Each row is a point on a landscape with many valleys, with its height.
A ball rolls from a point to whichever of its 2 nearest points has the largest drop for the distance, and stops where none of them is lower. Distance is the straight distance between rows; heights are no part of it.
J818: [142 123 151 114 117 136 118 170  92  95 113 118 110 157  93 146 126 158
 133 171 134 163 168 141 128  87 133 189 118 129 126 143 145 131 153  99
 182 109 105 188  76 150 133 169  76]  h=62.8
J236: [133 132  90 143  81  67 149 143  89  79 163 111 116 135 129 107 141  69
 146  85 138 145 132 119 129 136 132  57 130 117 118 131 157 188 146  82
 125 146 134 136  73  80 116 105 149]  h=61.4
J744: [107 148 105 105 143 142 148 113 168 147 152 132 147 111 137 150 119 189
 130 130 106 130  94 146 120 167 135 174 153 133 151 138 101 141 124 141
 149 152 188  85 133 196 136 156 112]  h=43.1
J436: [146 156 167 114 203 149  69 116 112 168 142 120 109 141  79 143 140 161
 124 138 144 123 154 106 101 127 115  99 139 145 116 122  82  61  87 116
 175 123  92 154 131 150 132 144  76]  h=73.7
J858: [152 105 125 142  80 138 127 147 113 140  74 113 167 149 110  72 149 123
 145 117 141 120 179 106 133  90 111  92  83 114 100  98 110 104  81 126
  98 111 133 170 110  89 131  85 155]  h=89.6
J804: [112 113 123  89  94 114 129 155 151 108 113  97 190 150 107 141 144 178
  97 149 153 135 141 147 145 116 126 177 185 110 193 101 161 153 151 117
 137 165 155 159  99 133 108 136  96]  h=58.0
J548: [130 117 198 164 100 157  93 123 136 106 116 154 181 114 153 151 101 151
 112 152  88 130 165 113 132  81  94 114  69 130  97 167 176 140 139 126
  95 146 118 151 169  76 122  92 156]  h=32.6
J736: [108 150 109  90 166  83 156 125 161 147 130 163 143  96 165 160 122 118
 143 136 160 118  82 106 130  99 126 154 138 114 133 168 194 165 165 141
 117 170 114  87 182 155 132 117  98]  h=15.6
J387: [115 142 109 146 118 158 181  87 168 113 124 133 112  96 200 132 167 123
 148  96 111 127  92 131 120 168 115 133 110 114 128 169 159 165 105 143
 100 139 162  40 158 161 160  98 131]  h=27.6
J934: [125 109 106 106  38 122 173 168 126  87  97 102 197 142 103 110 139 151
 166  97 141 138 174 132 135  93 119 141 102  83 146 144 136 182 119 101
 111 137 161 139  80 142 125  98 144]  h=86.4
J846: [166  88 127 153  96 164 114 152 100 120  99 129 170 126 106  87 166 112
  82 123 145 107 168 101 130  89 137  60 108 151 123  95 118 106  78 114
 122 109  99 187 113  66 122 106 143]  h=91.1
J782: [101 124 101  80 115 134 134 116 184 163 124 102 166 143 103 129 127 191
 118 118 154 113  85 158 146 193 115 159 224 107 173  91 126  99 158 159
 139 161 180 142 113 161 125 144  90]  h=53.0
J579: [139 135 134 173  88 121  93 127 124 148 133 167 197 134 136 132 116 128
  66 134 131 116 118 103 163 111 126 142 110 166 106 124 219 161 194 104
 111 154  88 169 136  77 110  91 136]  h=43.2
J896: [131 152 136 112 127 109 151  81 162 112 130 109 152  96 157 151 190  93
 100 120 153 129 129  95 125 103 119  57 146  91 128 182 124 138  68 115
  95 133 123 117 141 107 178 104 146]  h=47.0
J333: [112 161 150 120 131 178 130 127 149 179 117 150 130 135 132 136  98 204
 160 100  67 117 144 153 122 151  87 160 130  63 123 127 115 166 119 134
 162 147 155  94 154 175 103  87 122]  h=34.1
J226: [158 125 120 116 121 103 157 138 101 110 134 100 165 155 121  97 158  92
 147 132 192 145 137  99 149  88 129 102 128 129 135 109 186 141 110 108
  93 109 106 145  96 117 136 105 114]  h=56.9
J868: [100 121 125 122  55 111 154 174 121  92 101 119 172 137  94 144  98 166
 130 127 121 157 149 137 137  93 127 144 114  90 126 162 147 175 143 112
 157 150 111 195  97 124  99 109 126]  h=84.8
J796: [145 132 101 123 121  92 147 142  93 112 153 101 142 144 104  82 159  56
 133  86 171 130 142  99 124 124 142  39 135 132 134 109 135 138  93  95
 123 112 121 152  58  98 115  96 143]  h=59.2
J616: [130 131 138 150 176 167 104 102 126 148 161 145 143 139 121 109 133 139
 125 125 118 123  99 123 104 133 140  82 136 186 152 119 142 125  67 167
 131 117 115 103 142 134 117  94 132]  h=15.9
J437: [102 127 136 131 141 125 133 113  71  74 170 128  72 145 105 133  65 117
 155 107 114 154 128 145 115 170 172  93 109 121 102 144  78 106 125 130
 145 113  80 152  81 119 162 150 155]  h=31.4
J874: [109 123 123 101 125 111 125 156 164 186 103 148 123 115 141 126 110 129
  77 143 110  84 141 140 147 116 153 178 155 104 141  99  81 156 180 116
 154 129 151 128 163 136 112 168 132]  h=58.1
J944: [122  86 121 117 145  90 155 151  90  51 130 106 110  93  94 142 132  78
 153 138 168 134 127  92 122  98 151  89  83 118 121 151 101  90 126 134
 109 126 116 122 133  99 144 165 132]  h=42.4
J762: [110 136 105 126  91 127 112 141 156 153 106 143 107  95 172 128 124  98
  71 126  99 107 123 145 150 136 133 161 161  73 113 130 122 173 167 126
 143 144 107 142 148 108 127 139 135]  h=53.5
J576: [115 103 140 130 102 132 135 138 100  75 122 122 109 127 133 109 106 114
 126 139 126 124 164 121 145 111 139  85  95  97 102 120  94 116 119 109
 116 108  85 159 114  58 158 134 181]  h=12.3
J522: [122 141  78 121 113 103 174 108 149 120  99 107  69  96 191  97 135  66
 119  75 111 104  69 150 141 179 121 132 152 103 124 144 127 152 168 150
 106 137 175  76 147 127 127 122 132]  h=33.2
J202: [123 159 128 128 157  86 144  94 160 159 142 145 149 145 164 121 131 106
 174 104 136 136  95 118 144 151 111 109 108 137  90 130 139 114 120 117
  82 130 133  78 150 146 161  87 143]  h=66.9
J494: [144 120 137 106 180  97 122 120  85  90 172 106 154 139  82 126 179 116
 144 139 176 130 165 120 116 138 144  81 150 136 176  93  88  90  96  92
 143 112 139 110  78 165 141 179 123]  h=65.6
J467: [112 143 143  98 139 141 141 131 136 174  94 128 116 118 108 134  99 170
 177 114 117 126 153 138 125 127  79 149 109  61  92 131 101 118 127 146
 142 135 123 126 140 159 114 102  99]  h=26.1
J848: [129 145 107 194 104 162 104  93 112 117 165 146 139 117 126 128 131 125
 102  96 134 141 103 113  92 108 144  78 113 172  97 171 210 176 113 137
 126 144  85 159 114  97 129  70 130]  h=58.7
J327: [127 154 114 129 130 141 145 141 104 111 166 104  33 142 178  97 144  83
 124 125  92 134 142 138 106 156 135 119 151 111 136 137  98 197 120  84
 172  97 129 109  94 149 119 134 124]  h=61.7
J91: [142 122 100 174  91 136 134 150  88  90 161 122 110 117 147 100 138 110
 126 108 114 136 122 114  96 126 145  77 103 155 119 132 169 198 120 116
 138 112 109 131 107 103 104  95 163]  h=61.9
J939: [120  66 167 151 116 163 126 135 140 122  96 149 167 100 147 127 115 145
 117 153 131  99 150 119 162  63 115 118  57 136 112 140 171 101 130 150
  72 129 101 104 193  88 149 107 153]  h=27.0
J623: [121 136  79 103 105  87 189 125 125 120  90 113 108 107 175 110 119 106
 155  83 142 128  74 155 141 179 116 167 152 126 142 148 174 166 185 152
 100 174 192  79 126 175 111 111 100]  h=27.2
J199: [107 132 144 102 142 164 138 109 171 145 109 132 139  95 136 154 130 157
 107 129 121 103  95 140 122 109 103 159 166 110 164 178 149 142  98 169
 121 171 142 109 186 141 108 113 114]  h=30.7
J903: [163 133 153 133 117 172 127 137  92  95 129 109 102 130 134 137 133 164
 171 157 112 159 157 149  90 119  85 153 102 125 155 134 167 150 103 144
 129 142 151 105 124 170  95  99 107]  h=11.8
J401: [140 117 103 120 130 131 107 160 123 157 130 124 156 142 120  87 124 126
 114 140 156 110 132 154 137 131 143 135 154 137 160  68 144 141 140 130
 145 127 131 136 123 123 107 117 128]  h=13.4
J184: [118 176 118 116 128  85 145 104 160 141 115 108  92 146 173 123 136  68
  99 148 127 131  51 149 153 158 133 164 173 148 121 124 126  96 166 146
  75 106 145 130 139 116 136 161 119]  h=47.9
J887: [104 113 132 141  58 125 143 154  98  39 135 104 127 125 129 122 136 105
 103 117 112 141 164 121 159 119 151  84 115  86 129 156 100 165 124  77
 142 122 100 175  70  70 146 136 188]  h=17.5
J489: [106 123 100 116 165 103 134 176  79 124 141 117  52 128 102 126 109  85
 126 138 127 117 134 122 104 130 171 158 161 126 137 142  50 150 161 104
 214 128 167 149 111 153  89 207  86]  h=71.7
J930: [135 124 157 166  84 144  87 136 167 148 130 171 201 136 131 152 152 174
  58 165 130 111 150 114 170  87 141 155 125 161 114 140 206 168 158  95
 130 129  68 176 138 110 144 119 118]  h=40.8
J924: [124 107  99 117 138 100 103 128 173 210  99 153 193 124  96 134 151 144
 120 121 157  97 124 125 156 139 143 136 129 116 139  82 115  74 163 136
  94 127 133 116 135 133 132 163 110]  h=66.0
J937: [175 116 169 203  71 165  91 118 133 137  80 140 183 126 161 135 162 129
 108 119  75 117 171  96 133  77  85 112  65 164 102 137 160 129 141 117
  90 148 163 138 153  77 124 108 168]  h=37.6
J67: [131 147  85 126 136  64 161 110 155 142 114 112 133 151 119 135 143  88
 144 119 155 141  75 132 148 172 153 154 138 179 107 108 108  57 171 148
  75 101 189 122 120 150 143 175 119]  h=55.7
J151: [130 139 141 150 102 160 110 103 122  67 150 115 142 101 144 174 164 133
 103 133 121 139 114 118 102 111 117  85 136 148 138 193 187 164 111 130
 122 148  92 130 135 107 124 107 137]  h=55.6
J650: [ 95  98  99 100 159 119 179 126 114 109 151 111  59  88 132 108 153  48
 139 117 170 114  67 128 123 143 156 116 166 103 161 128  77 113 113 158
 146  96 132  89 117 152 143 178 118]  h=27.4
J662: [129  89 112 118  53 129 148 154  95 106  78 109 190 130  93 110 128 141
 167 102 155 125 179 128 155 109 112 119  84  74 124 129  95 105 126 126
  78 134 154 152  91 103 138 106 169]  h=87.8
J27: [155 106 118 134 168 139  88 126 119 150 122 108  99 107  98 135 150 101
 110 124 139 110 101 133  98 131 142 108 143 150 140 120 101  57 111 164
 136 107 122 140 154 123 115 164 113]  h=85.2
J160: [133 154  99 151 141  74 150 108 143 149 115 127 160 136 116 139 135  99
 159  92 161 152  98 114 137 137 129 127 102 151 102 123 108  79 140 131
  64 115 142 115 115 122 157 121 142]  h=62.0
J745: [160 147 176 103 172 111 117 106 159 173 105 125 149 151 168 147 146 107
 143 171 142 144 136 115 142  78  92 148 125 150 111 144 168  88 114 125
  75 125 134 128 171 133 131 110 108]  h=76.6
J915: [139 104 112 142 147 167  92 129 116 161 159 139 166 123 108 108 121 150
 109 116 139  93 117 142 117 137 108 110 149 160 159 101 184 147 122 160
 153 131 106 124 164 135  94 100 109]  h=6.3
J92: [122 139 167 115 171 136  76 106 107 130 129 114 116 125  90 164 162 152
 104 128 148 111 167 104  99 128 133  71 157  84 127 167  53 106  80 101
 177 147  89 173 104 121 138 161 104]  h=77.0
J591: [134 147 200  97 204  98 124 119 172 156 134 145 168 136 162 150 110 119
 144 166 125 113 148 110 144 104  77 130 132 122 128 133 123 108 109 121
 108 146 158  91 198 141  97  96 122]  h=81.2
J276: [127 150  97 126 119 112 105 152 154 163  93 148 118 101 153 142 108 109
  84 115 116 103  90 125 130 120 110 182 155 133 140 162 183 176 192 143
 134 172 112 146 159  90  73 111 110]  h=49.2
J214: [100 157 174 103 119 144 137 109 130  85 161 110 155 173 118 144  80 181
 165 145 111 155 130 169 147 160  96 155 137 128 144 108 157 148 102 145
  93 131 128 112 104 141 118  87 124]  h=43.9
J29: [120 129 139 170 112 160 140  87 167 120 148 155 152  88 193 155 168 119
 125  93 106 133  99 121 131 142 110  71 114 122 134 174 207 155 122 141
  79 150 136  47 179 132 153  94 134]  h=21.5
J886: [157 119 172 170 144 188  79  95 152 179 139 134 112 135 176 113 152  97
  71 135  77 124 143 138 141 129 113 112 143 152 127 124 136 129  87 128
 122  92 100 108 187 111 151 111 139]  h=52.8
J578: [121 162 122 126  75 113 105 145 120 149  80 123 158 149  96 147 121 183
 112 100 104 132 167 122 121 119 114 146 134  85 104 160 110 164 144 101
 187 161 112 221  91 115  77  99 116]  h=83.1
J714: [103 154 147 100 160 110 165  85 169  94 146 151 103  98 221 146 144  98
 136 130 119 120  88 121 130 162 105 141 155 116 139 191 155 154 107 134
  94 175 156  33 182 179 152 103 105]  h=34.8
J48: [111 157 100  98 119  82 161 128 148 139 103 141 174 110 161 129 131 131
 146  92 147 120 105 133 149 146 100 158 150 105 150 142 202 172 184 119
  98 198 168  92 135 153 118 102 106]  h=22.5
J958: [123  83  91 113 138 105 204 141 105  82 140 121  85 108 105 107 138  45
 146 134 172 150 110 116 129 102 182 119 118 128 132 136  74 108 122 131
 113  75 133 113 102 125 155 193 140]  h=35.8
J17: [126 110 127 121 166 156 112  80 150 177 126 143 127  95  99 136 165 120
 103 109 147 108  83 129 117 154 124  82 140 130 125 127  97  49 112 191
 108 111  85  99 186 151 149 148 129]  h=89.3
J755: [101  97 108  80 157  59 177 140 106 126 122 107 120 133  80 122 117  96
 202 116 170 131 134 142 142 141 128 130 107  92 117 113  98  82 156 153
 101 112 152 108 110 152 139 161 113]  h=26.0
J844: [145 151 187 119 167 183  73 132 128 205 128 132 103 167 109  98  84 188
 114 167 112 131 145 138 118 128  97 176 177 146 115  82 126  91 123 149
 170 101 101 182 136 146  96  99  89]  h=50.3
J608: [159 123  91 131 150  81 155 160 125 111 141 126 162 166 107 134 126 139
 164 170 159 164 145 111 135 101 188 185 102 189 144  90 135 115 157  95
 122 115 176 120  98 160 137 181 107]  h=47.4
J496: [126  99 137  87  96 157 119 162 139 118 113  96 139 147 100 135 144 187
 112 193 144 144 161 151 131  89 142 194 168 111 177 128 135 138 120 112
 166 129 111 186  85 151 139 163 104]  h=60.2
J210: [121 105 118 170 121 120 131 129 147 157  91 175 166  94 134 125 113 124
 121 123 118 105 143  94 145  89 152 108  51 150  96 125 114 120 144 121
  89 126 115  86 168 111 148 121 169]  h=19.3
J145: [125 160 109 112 123  88 130 134 124 128 139 131 134 154 123 154 126 126
 163 139 151 153 149 155 140 139 115 156 130 102 127 127 155 147 173  91
 124 147 140 129  92 148 134 133 107]  h=52.2
J536: [ 97 117 127  76 134 123 176 143 124 149 106 113 111 126 112 114  92 138
 187 136 156 131 106 154 129 113 118 166 137  84 121 116 109 118 127 181
 100 134 124 109 137 163 125 126 108]  h=16.1
J8: [120 123 108 136 106 166 173 116 168 120 130 141 122  95 160 123 142 120
 116 106 109 126 103 133 139 109 152 134 112 111 138 148 123 158 103 149
  97 107 116  97 148 145 174 118 164]  h=35.7
J794: [137 126 115 137 154 118 103 118 172 202 101 152 153  99 140 154 148 129
  94 119 118  72 145 120 139 148 136 140 124 103 138  86  80 118 171 117
 133 135 154  91 171 151 138 174 127]  h=62.5
J821: [122 107 102 113 175 154 154 116  99 143 166 129  57 118 112  93 152  92
 136 120 152 117 118 125  94 150 148  71 127 101 154 122  80 116  90 146
 162  95 103  90 110 164 157 166 123]  h=18.2
J462: [151 121 173 160  78 172  85 129 131 113  88 130 189 150 128 143 152 183
  90 156 115 131 171 114 138  86 110 144  93 146 105 154 163 119 112 110
 119 117  99 184 128 106 142 116 127]  h=37.5
J727: [135 120  83 133 140 107 133 157  95 151 109  95  57 127  99 103 143  69
 121 102 142 124 100 129 114 140 145 140 174 136 128 106  99 106 157 140
 171 111 164 171 110 132  99 179  85]  h=76.0
J740: [150 122 150 114 158 163  72 136 120 198 138 127 103 170  96  85 114 165
 116 165 128 122 144 129 120 151 139 146 159 170 128  39  82  56 126 128
 167  84 121 177 100 151 127 149 110]  h=56.2
J313: [110 148 110 144 151 160 141 124 141 115 175 142  92 137 132 152  94 176
 124 140 104 150  96 136  92 137 162 174 140 151 136 159 118 170 109 128
 158 121 126 105 137 172 140 150 106]  h=32.8
J802: [130 132 121 144 119  99 165 141 106  70 104 117  77 134 160 117  97  94
 166 141 107 157 126 120 122  92 141 152  70 156  85 161 113 144 133 127
 103 113 144 129 122  97 126 134 170]  h=22.4
J931: [113 134  87 113 133  68 172 126 146 143 105 116  51 105 188 109 137  32
 140 123 145 130  75 129 144 144 143 139 132  99 105 142 113 127 182 139
  94 113 151 113 151 123 145 154 134]  h=39.9
J687: [145  92 131 152  43 135 122 175  97  55 104  99 139 130 111 117 162 113
  78 116 115 137 180 115 131 103 126 107 146 115 175 148 124 167 109  94
 161 119 133 200  72  98 100 144 156]  h=21.9
J257: [ 97 113 128 114 115 175 136 114 167 182 104 147 111  90 161 106 125 171
 118 102  97  86  92 169 138 184 103 156 158  98 146  98 113 127 139 171
 136 140 161  67 186 177 146 136 128]  h=47.6
J839: [142 132 111 112  94  88 152 160  95 117 112 122 135 162 122 114 122  98
 152 139 166 159 156 135 159  91 111 135 114  92 109 128 192 174 169  76
 122 132 110 170  99 112 138 116 106]  h=54.8
J88: [153 132 149 146 100 135 141 128  91  52 132 106  55 147 164 126 114 101
 160 156 105 167 156 119 116 116 142  94  70 125  79 156 119 134 105  86
 132  99 104 140  88  78 161 130 159]  h=19.7
J956: [112 163 118 116 119 117 158 119 128 126 160 123 168 161 107 128 117 173
 171 114 145 155 120 154 139 174 127 141 151 119 144  94 140 143 118 117
 116 135 150 116  90 164 136 111 117]  h=48.5
J407: [133 107 102 163 152 116 107 137 125 159 162 179 179 130  96  95  96 144
 112 126 104 108 114 111 119 133 180 127  89 227 122  64 105 106 125 137
 140 103 135 119 127 103 103 127 172]  h=65.7
J534: [113 132 137 103 160 108 162 126 148 110 142 155 117  91 196 141  92 100
 152 145 119 110 104 116 126  98 127 147 113 128 139 173 160 163 136 149
  79 173 135  54 183 148 127 106 131]  h=25.3
J220: [151 103 104 158 127  95 134 144 135 130  79 144 125 112 145 112 113  79
 139 134 113 118 117  91 125  74 160 118  44 155  71 141  98 111 142 127
  92 111 133 128 143  64 143 131 185]  h=7.4
J984: [144 112  88 131 143 124 122 139 159 164 147 146 162 151 118 111 143 158
 138 163 156 137 107 126 130 135 177 170 113 192 148  56 141  88 148 127
 116  95 150  96 115 176 143 142 128]  h=54.0
J799: [132 139 139 141 127 107  92 114 143 130 103 128 149 112  88 167 165 127
  91 125 150 119 174  88 100 104 135  74 126  65 100 183  90 144  92  93
 160 159  93 186 108 103 140 142 111]  h=79.1
J323: [143 152 108 149 106 112 132 122 106  89 141  86  23 120 155 130 159  89
 155 106  95 149 147 124  93 161 113  83 125  78 102 159 102 159 121 104
 171 128 157 109  95 105 124 129 148]  h=57.1
J562: [128 112 166  97 154 157  90 123 146 139 123 141 138 107 153 141 120 131
  78 171 132  92 132 133 141  97 118 148 174 120 157 142 156 124 126 143
 128 148  88 126 182 121 115 133 109]  h=37.2
J912: [155 136 172 158 121 173  70 117 136 146 135 150 109 123 183 125 124 103
  74 115  69 107 165 163 145 145  65 110 156 116 136 116 149 161 136 119
 141 134 120 107 182  87 102  99 168]  h=47.8
J842: [171 138 147 176 100 161  91 140 136 156  85 140 135 132 172 119 147 124
 102 114  58 114 168 144 132 115  73 154 117 140 139 113 152 146 123 126
 123 140 153 125 169  97  85  99 149]  h=43.0
J898: [ 97 102 151 156 128 131 132  84 158 111 147 167 180  82 159 167 132 149
 109 103 112 107  93 113 148 120 127  96  95 128 128 152 160 129 125 160
  76 148 112  70 200 109 152 106 173]  h=15.2
J590: [ 89 146 163 120 110 211 138  94 178 160 140 160 114 100 163 144 128 189
 112  97  81 102 116 172 141 181  95 155 166  70 159 133 126 166  96 155
 144 136 145  63 176 178 143 102 120]  h=41.7
J318: [140 120 172 135 156 182  73 133 137 168 132 158 136 138 121 141 108 175
  90 180 113 114 154 142 123 114 120 171 123 158 117  95 148 119 134 119
 138 125 105 139 159 138 112 129 103]  h=43.5
J649: [142 168 123 161 140 141 122 109  79 125 145 116  56 156 110 118  98 115
 163 108 112 175  97 140 109 171 132 116  92 164  69 122 101  96 123 146
 128  91 101 136  99 124 137 133 138]  h=41.3
J80: [137 136  86 121 159 112 130 133 138 182 106 116  85 124 144 123 122 111
 128 126 129 120  81 137 105 146 133 147 164 156 132 106  85  88 134 163
 144 121 165 129 148 154 106 154 110]  h=80.5
J133: [143 128  98 147 114 153 156 124  74  92 139  96  42 131 102 121 133  95
 170 103 131 167 116 157 109 182 137 117 101 141 117 113 114 105 133 143
 123  88 125 108  75 144 138 159 127]  h=49.3
J250: [155 141 148 177 115 184  86  97 124 170 129 138 130 145 135  96 135 135
  80 102  74 111 132 145 147 162 116 118 142 176 128  73 112 116 102 120
 135  93 117 134 138  85 119 108 154]  h=56.8
J979: [117 132 120 127 164 106 114 116 144 146 164 173 178 153  87 149  72 193
 152 169 124 138  94 126 129 147 155 185 109 202 126  80 158  93 164 143
 131 123 138 108 134 147 117 125 128]  h=60.6
J610: [133  92 127 135 113 122 151 125  91  53 121  86  81  97 102 149 141 110
 187 126 125 138 147 118  87 124 136  79  68 102 100 171  83  89 105 148
 143 133 147 124 112  93 137 145 148]  h=47.7
J651: [100 131 102 102 113 151 135  99 197 167 110 145 168 109 102 170 137 219
 117  97 132 115  92 146 129 180 121 169 180 110 141 134 124 106 147 174
 130 163 160 115 141 177 144 133 105]  h=49.5
J64: [138 122 105 125 115 190 139 158 109 110 142 122  92 131 103 125 104 187
 165 151 120 155 121 146  88 124 129 173 116 146 149 141 147 161  96 148
 159 125 124 113 119 193 125 119  91]  h=22.0
J989: [121 145 123 121 131  77 112 146 140 176 123 172 151 120 149 131  97  90
  82 150 137 107 117 110 153 107 111 157 139 127 114 139 203 167 202  94
 102 172  98 165 166  76  95 118 109]  h=45.9
J773: [138 176 150 159 112 122  75 114 152 138 102 127 147 134 104 194 148 172
 108 117 117 153 158  99  94 119 106 115 133  97  96 190 117 155 129  98
 176 165 103 198 109 114 112 115 102]  h=81.1
J508: [113 146 136  95 129 107  94 125 156 133 149 118 194 147  91 149 115 190
  94 143 159 119 124 132 152 172 109 148 221 125 183  90 156 107 165 119
 152 161 150 151 111 132  91 122  91]  h=55.8
J637: [135 128 115 118  77 121 106 162 118 126 114 101 162 145 107  99 145 130
  86 109 127 121 165 128 136 120 125 130 172 114 166  95 122 169 115 106
 166 127 125 192  85  99  88 116 145]  h=19.4
J910: [101 136 108 118 118 118 159 109 174 126 127 138 151 110 128 145 147 126
 110 110 130 121 104  94 131 117 153 107 138 105 125 171  86 145  87 129
 101 127 115 138 129 113 160 127 150]  h=42.3
J269: [124 114 146 123 174 186 117 103 117 146 172 126  88 126 137  82 136 116
 114 114 135 113 117 143 107 145 141  67 155 156 163  97 101  99  65 156
 136  85  78  83 141 158 150 113 143]  h=5.0
J72: [152 113 142 181 114 161  81 142 100 133 127 149 156 144 101 107  88 165
  98 130  92 101 139 133 132 133 127 123  86 198 119  75 137 106 131 143
 138 102 115 152 137  82  96 107 162]  h=60.7
J65: [128 167 136 106 191  76 127  91 176 181 127 140 132 149 170 111 144  65
 139 148 161 125  89 104 146  95 102 100 137 136 104 127 143  98  92 137
  84 117 105 118 173 123 150  97 128]  h=71.9
J717: [156 149 141 137 186 116 105 111 114 110 136 117 139 140 103 153 154 162
 140 141 134 137 150 104  98 130 131 108 115 158 144 119  90  95  72 109
 161 126 146 128 121 153 137 148 116]  h=69.5
J812: [136 130 155 122 168 125 119 100 130  97 152 115 108 105 162 149 147  98
 122 142 133 128 128 106 120 118 112  78 144 116 129 180 147 126  82 128
 111 133 122  95 165 102 144  99 144]  h=51.2
J445: [118 117 107 130 156 117 109 130 153 173 180 173 169 161  87 108  79 193
 124 128 104 133  97 121 123 180 165 146 140 219 139  54 114  94 141 140
 149 119 171 130 115 132  91 121 151]  h=65.9
J406: [126 166 208 136 144 141 106 104  92  69 168 113 104 160 141 146  74 151
 163 154 102 151 148 158 121 162  84 122 112 131 101 124 142 123 128 125
 126 117 113 128 118 120 120 106 134]  h=37.3
J403: [114 106 115 129 117 106 144 117  82  72 142  91   4 116 116 127 137  59
 185  96 139 147 138 132 105 172 133  85 106  78  98 152  94  98 132 132
 145 116 136 120  75  97 136 169 147]  h=52.9
J876: [127 133 104 136 121 109 144 175 106  96 164 127  51 150 132 114 122  81
 129 131  98 150 154 138 111 130 176 146 137 134 131 129  59 197 132  66
 222 111 151 135  75 166 128 191 121]  h=66.7
J140: [103 110 129 119 150 184 100 139  96 139 154 136 123 110  80 127  83 178
 121 130 133 107 114 142 108 135 149 120 134 136 146 126 134 126 117 168
 175 143  64 147 132 135 109 118 122]  h=15.1
J19: [162 158 186 154 104 129 113 116  95  90 112 102  67 153 153 142 101 131
 170 150  74 167 159 135 115 131  84 128  99 119  80 136 108  97 118 117
 126 117 144 145 128  86 125 110 165]  h=28.9
J995: [158 112 151 122 146 113  90 128 124 170 118 136 172 178  88 105 135 149
 100 153 141 125 147 118 154 147 155 137 146 177 116  38  81  46 129 110
 128  83 120 196  88 120 149 157 125]  h=59.7
J198: [125 120 131 119 118 136 150 166  97  74 157  99  74 148 134 129 145 120
 134 163 124 164 164 136 111 109 157 177 121 128 151 148 113 174 131  73
 186 105 131 139  69 172 144 180 106]  h=66.1
J120: [ 93 124 162 134 135 183 121  85 166 136 128 170 149  69 139 170 128 173
 105 107  97 104 102 127 125 100 120 115 135  98 125 193 152 143  85 180
 115 161  93  93 201 126 148  97 138]  h=23.1
J346: [101 111 112  86 150  48 173 152  92  74 113  91 135 119 104 161 106 108
 193 137 173 151 131 133 139 117 123 155 108 120 139 153 131 100 191 132
  91 151 179  95 119 146 125 152 101]  h=32.5
J826: [ 94 101 123  96 155 132 134 140  82 121 163 148 104 147  83  99  60 130
 153 117 141 137 114 151 122 149 172 111 126 119 123 103  99 117 134 151
 158 119  56 156  94 138 132 138 115]  h=23.8
J770: [143 103 101 113 153  71 171 176  77  65 124 113 121 139 104 123 106 101
 186 149 168 160 133 130 128  79 155 169  78 174 122 124 135  89 155 125
 107 113 159 125 106 137 124 176 109]  h=40.2
J601: [141 109 148 107 150 113 118 140 104 125 133 110 176 162  64 118 141 128
 142 135 167 119 169 124 153 142 128 107 140 118 156  51  70  61 117 109
 130 106 135 161  83 128 128 155 135]  h=62.6

Where does a ball stop that starts at each point below?
J160 => J736
J445 => J536
J858 => J898
J436 => J898
J151 => J898

Call two points neighbours if one is among the 2 nearest of the other. Go from one point of each pair to the other, from neighbour to neighbour, staying as low as possible. Name the highest point that can't be avoided.
J576 / J220 => J802
J576 / J898 => J91
J915 / J576 => J687
J269 / J915 => J616
J898 / J736 => J714
